Each row is a point on a tangle of strands that fork, close into loops and nearly touch. The rows are in no order.
In the rows, 128 means zero.
Two points are linked if the straight distance between their rows is under 88.7.
J_16: [ 91 142 158 114  66  92 113 140 116 178 129 123 102 168  94 144 173 155
 145 137]
J_868: [ 84 119 145 112  53 127 120 193 118 143 127 130 148 121 142 131 174 132
 132 204]
J_603: [129 116  91 118 183 131 105  70 115 149 154 119 115 144  85 115 155 116
  94 127]
J_567: [141 176 108 100 147 115 100  74 115 128 140  75 128 169  93  90 108 114
 134  68]
J_266: [143 130 123  98 107 130 139  81 100 137 120 122  85 127 124 132  91 150
 155  55]
J_831: [140 114 129 150 161 102 137 111 104 144 140 126  80 132 145 143 111 137
 160  85]
J_176: [104  62 163 150 186  85 136 141 160  99 145 143 159 172 117 186 133 128
 131 127]
J_495: [114 157 142 106  84  85 114 116  87 186 148 108  90 172 108 139 158 158
 157  99]
J_614: [ 91 125 139 109  58 139 135 194 159 148 114 127 112  68 128  85 131 105
 127 174]
J_456: [169 130 120 133 177 115 131  95 120  90 115 135 159  94 184 139 124 110
 100 132]
J_925: [122 159 100 105 106 162 119  89 125 152 119  75 100 164  66  84 114 116
 134 105]
J_93: [119  75 142 103 109 141 155 109  60 142 159 115 130 164 136 154 172 160
 123 155]
J_747: [123 112 120 128 178 127 112  97  68 137 179 117 162 188 132 146 202 141
 102 168]
J_432: [120 183  99 147 141 141  74 126  76 129 151 107 143 161 140 109 182 114
 112 162]
J_289: [120  94 158 128  68 109 169 184  92 142 137  98 150 135 190 177 142 130
 145 187]
J_989: [151 120 110 111 130 142 134  76  94 116 127 121 109 116 134 121 111 137
 129  97]
J_2: [145 165  91  98  66 188 138 114 131 132  93  91 126 129  92  94  76 127
 144 117]
J_276: [124 151  67 162 166 183 100 127  74 136 151 126 133 136 180 130 168  97
 101 171]
J_654: [137  83  89 148 199 153 132 129 171 116 132 170 139  86 131 144 125 114
 112 159]
J_806: [145 177 112 103  41 182 152 149 166 134  78 110 138 103 103  95  61 131
 140 118]
J_674: [128 154 153 165 149 143 133 147 211 110 110 149 117 110  88  84  75 116
 125  75]
J_934: [138 124  99 155 179 149 127 122  51 142 167 115 142 149 193 147 171 103
  97 169]
J_312: [151 175 107 156 153 133 115 121 149 110 115 111 124 123 115  93  91 109
 137 103]
J_516: [150 143 111  77  57 143 140  95  81 146 115  97 113 114 126 112 114 131
 107 115]
J_155: [109 156 109 144 158 134  92 117 166 126 127 115 124 155  53  83 125 110
 120 114]
J_384: [ 83  80 170 157 165  93 120 150 156 123 142 150 116 175  97 160 144 140
 147 116]
J_158: [138 114 122 100 128 127 130  81  65 144 156 117 106 150 124 126 147 151
 127 105]
J_494: [111  74 112 176 190 131 133 143 147 150 149 142 105 128 121 146 156 117
 134 171]
J_454: [134 176 107  94  27 110 115 147  92 180 113 112 136 120 130 132 134 137
 114 154]
J_157: [128 121 144 113  79 166 156 136 175 103  88 156 110  72 127 112  84 148
 145 105]
J_469: [165 131 111 150 177 123 138 110  57 124 163 117 141 144 212 161 133 136
 143 125]
J_281: [ 96 142 113 113  49 155 118 149 141 175 118 147 102 134  73 127 136 173
 149 141]
J_743: [161 151  89 148 173 127 123 101  65 156 165 102 101 132 179 127 130 126
 146 111]
J_578: [141 172  83 134 106 179 111 122 100 121 122 114 120 125 134 105 119 129
 142 135]
J_762: [113 118 179 130  77  71 136 165 115 142 126 140 115 160 136 177 121 160
 173  98]
J_415: [149 116 112 141 195 148 140 128 207  91 112 177 163  57 158 135 111 115
 106 154]
J_89: [166 169 105 140 161 165 136  93 178  93  91 119 139 100 128  97  71 114
 126 103]
J_755: [ 64  66 174 119 132 107 125 152 166 130 115 147  88 124  93 128 142 111
 117 115]
J_778: [115  84 162 166 155 133 161 181 163  72 135 142 179 126 178 164 122 143
 161 169]
J_930: [ 95 109 157 122  72 126 142 213 132 120 127 134 156  93 181 132 143 118
 148 198]
J_680: [103  56 149  91  80 144 160 141  86 116 142 118 159 142 149 159 163 146
 123 182]
J_789: [160 128 106 141 204 105 127 104  58 142 183 112 154 160 182 154 159 124
 113 136]
J_682: [ 90 115 150  86  64 129 123 113  95 171 134 114 117 152  93 129 206 150
 106 170]
J_283: [113 162 112 154 118 144  91 162  90 113 134 125 143 140 161 120 168 115
 128 175]
J_478: [126 166 157 127 107 109 123 143 180 102  82  96 130 117  93  70  81  75
 108  95]
J_22: [120 162 123 117 138 123  91 100  55 141 168 101 145 181 132 115 204 138
 111 156]
J_441: [121 112 120 163 134 133 136 140 112 149 139 133  79 129 130 133 132 141
 163 132]
J_630: [118 144 143 127  85 100 112 141 110 133 126 126 112 140 114 122 141 138
 143 127]
J_24: [129 153 114  97  98 135 126  90 108 161 128  91  82 152  92 108 100 132
 145  70]
J_260: [111  46 147  98 161 108 141  98 114 104 139 136 153 133 123 148 155 118
  86 143]
J_615: [155 183 149 133 140 135 140 118 200  92  74  91 155 131 104  76  56  86
 118  87]
J_626: [148 172  84 129 175 124  83  95  92 119 151 107 153 146 135 110 149 110
 103 130]
J_136: [133 156 113 109  51 195 144 155 164 113  93 151 137  76 128 103  86 157
 143 136]
J_226: [ 93 125 140 123  92 171 131 153 190 123 106 137 102 109  64  76  98 119
 126 109]
J_263: [132  87 147 143 196  76 123 137 173  94 134 163 183 134 129 174 134 116
 115 140]
J_667: [161 149  93 150 182 115 120  96 112 144 146 108  98 119 144 119 106 113
 143  93]
J_604: [150 157 111  90  39 103 135 139  56 182 132 126 151 128 166 168 132 165
 122 148]
J_846: [112 125 133 147 103 141 122 187 108 103 127 134 153 115 182 136 153 121
 138 186]
J_745: [ 96  72 146  97 134 114 122 100 106 127 141 119 130 141 103 117 191 114
  80 161]
J_334: [161 204 118 150 101 152 124 141 138 108 107 128 126 114 150 108  86 151
 169  98]
J_203: [143  88 139 100 133 124 157  90  47 130 168 121 132 163 153 155 143 168
 133 109]
J_512: [ 95 144 164 121  47 122 138 206 184 152 109 141 110  80 106  88 106 116
 130 135]
J_488: [141 181  93 102 153 129  87  72  78 140 164  82 133 171 113  88 150 129
 118 106]
J_242: [136 133 137  69  58 114 144  95  61 178 136 101 102 137 117 119 149 138
  93 115]
J_290: [162 131 114 157 208  95 120 122 188 120 126 170 142 107 125 157 107 111
 119 106]
J_445: [143 157 131 138  92 116 119 146  91 115 123 132 129 127 163 136 129 145
 155 133]
J_932: [ 92 135 142  90  41 113 115 153 112 167 121 117 133 129 112 123 184 136
 112 186]
J_756: [148 156 136 136 116 171 152 118 188  89  84 139 118  87 128  93  70 136
 140  94]
J_839: [105  98 141 127  88 119 144 171 127 147 122 116  94  86 148 115 144 102
 130 169]
J_597: [143 124 114  78  39 145 148 120  97 137 104 129 129  88 149 135 112 149
 122 136]
J_988: [167 162  96 170 209 101 100 121 131 115 148 145 152 128 158 146 123 123
 141 120]
J_152: [128 106 119 109 189 107 115  71  84 148 174 120 140 169 102 129 193 128
  80 139]
J_785: [ 85  86 165 115 136 106 122 114 123 145 126 140  71 161  92 157 132 139
 136  68]
J_377: [ 94 143 136 132 115 146 113 134 178 140 108 111  91 148  46  79 107 107
 124  97]
J_939: [145 161  91 110 106 160 119  98  59 150 150  98 111 140 140 111 142 140
 132 123]
J_372: [113  88 136  88  55 143 148 145 103 117 119 142 146 103 151 148 138 154
 135 164]
J_298: [138 140 112  95 104 185 143  91 159 104  83 101 124 131  79  89  63 120
 134  85]
J_121: [170 156  69 131 202 116  90  95 124 128 150 132 164 125 131 137 136  93
  87 136]
J_639: [ 97  92 128 165 161 131 129 161 175 139 134 148  96 105 103 108 142 108
 128 152]
J_727: [ 89 118 169 122 127 118 112 132 157 125 104 145  77 137  84 131  99 126
 128  49]
J_711: [146 111 124 169 203  97 125 124 130 111 149 151 150 150 151 171 122 143
 159 119]
J_758: [139 114 119 148 124 131 147 141 118 129 113 116  91  79 163 113 119  99
 128 145]
J_677: [128 159 156 143 137 113 120 131 175 114 101 132  99 128  98 107  75 119
 139  50]
J_25: [121 122 130 156 188  78  92 138 157 109 140 154 149 142 104 136 146 113
 113 133]
J_166: [131  61 111 107 188 108 126 100 149 122 139 150 150 108 115 147 149  94
  74 149]
J_414: [ 92  71 159  99 123 121 141  92  94 163 142 128  75 169  97 154 161 151
 126 101]
J_118: [157 101 131 148 171 110 144 122  87 102 139 122 159 123 199 159 135 115
 118 152]
J_95: [173 189 123 136 187 153 144  94 212 105  82 100 169 146  95  90  43  93
 127  79]
J_980: [ 82  96 167 146 115 119 132 183 171 126 126 154 103 110 107 107 137 121
 140 138]
J_218: [101  51 125 139 179 147 147 149 166 101 139 158 148  98 139 146 137 121
 131 172]
J_232: [151 207 100 147 126 156 114 129 137 124 123  98 124 143 114  90  81 131
 171  91]
J_668: [105 153 169 137  98 102 112 172 176  99 104 133 128 109  99  78 114 104
 116 113]
J_629: [156  86 100 136 221 120 149  96  77 160 195 121 156 170 154 177 165 130
  99 152]
J_782: [164 128 112 134 204 125 132 116 233 112 111 184 153  74 117 145  98 107
  97 117]
J_46: [136 130 143 140 117  98 129 143  63 132 151 109 136 159 176 154 155 138
 149 147]
J_440: [159 152 121 156 204  99 124 106 192 124 113 146 115 111 114 134  78 104
 123  66]
J_912: [ 96 119 138  94  91 129 112 104 107 141 125 102 116 137  88  92 184 113
  90 160]
J_713: [189 123  70 121 211 114 112 101 146 147 154 165 164 114 131 183 139  98
  88 143]
J_547: [121  79 110 106 176 121 124  95 174 123 118 138 121  95  86 121 120  82
  75 114]
J_689: [133 115 140 100  55  97 161 140  61 195 147 115 132 154 156 181 151 169
 136 150]
J_156: [168 174 127 154 196 136 139 107 230 115  96 135 136 112  98 106  52 101
 115  65]
J_302: [145 108 131 122 145 118 144 108 142  95 101 124 127  68 162 114 112  94
 102 129]
J_51: [128 115 166 117  96 156 163 142 176  81  89 169 133  66 173 129 100 161
 152 128]
J_648: [139 134 145 132  68 102 144 172  68 139 138 113 163 155 193 186 139 156
 156 164]
J_527: [140 147 103 129  89 186 132 136 126  99 104 144 126  89 155 119 107 148
 150 139]
J_437: [110 147 105 115  79 161 118 122 126 154 121 115  93 138  75 101 132 144
 141 128]
J_352: [108  76 168 102  66 103 178 138  77 183 156  99 127 185 135 193 161 170
 139 152]
J_678: [114  73 138 176 160 115 156 148 113 154 152 118  96 150 145 163 144 132
 161 153]
J_3: [126 180 109 101  34 144 118 155 131 156  99 103 132 117 100  99 114 122
 124 149]
J_786: [150  83 117 137 211  95 132  96 109 131 171 137 160 165 139 185 142 135
 123 123]
J_888: [125 115 157 173 154 112 130 169 158  86 129 161 152 120 150 137 124 138
 151 139]
J_373: [149 184 126 150 110 180 123 142 154  74 100 155 150  95 164 107 103 154
 148 130]
J_321: [ 84  70 186 106  94  96 151 124  98 165 142 112 100 183 110 175 169 152
 133 126]
J_233: [136 110  76 126 186 147 117  84 159 139 129 128 112 118  74 114 114  98
  97 116]
J_581: [139 170 166 146  88 141 125 164 158  71 104 174 164 104 161 123 112 174
 155 131]
J_561: [110 128 162 153 119 159 131 171 203 105 119 169 121  90  99  82  96 135
 133 103]
J_210: [127 156 182 129  78 103 126 156 159  88  95 163 138 113 135 128 102 157
 151  93]
J_138: [122 123 192 129 102  73 131 146 133  98 105 149 126 133 146 155 111 144
 153  85]
J_865: [145 137  68 161 189 172 107 125 113 113 140 148 149 114 166 141 141 110
 114 159]
J_357: [102 136 133 147 179  86  85 120 163 135 135 132 118 156  66 111 155 104
 109 118]
J_382: [117  94 175 136 106 146 168 177 163  78 113 157 161  93 188 150 114 159
 167 158]
J_870: [139 150 129 164 160 117 115 137 151  96 118 147 130 111 134 116 112 125
 140 117]

How many points has the smallest loop of links through each point below? Write 0 if it is on no loop.
J_89 | 9
J_437 | 0
J_283 | 17
J_782 | 0
J_414 | 0
J_839 | 0

A tip is a point with one link. Name the tips that can be reached along the links from each point below, in the order of the rows.
J_870 | J_281, J_762, J_242, J_298
J_603 | J_567, J_713
J_711 | J_755, J_512, J_988, J_865
J_290 | J_218, J_668
J_674 | J_384, J_3
J_630 | J_495, J_289
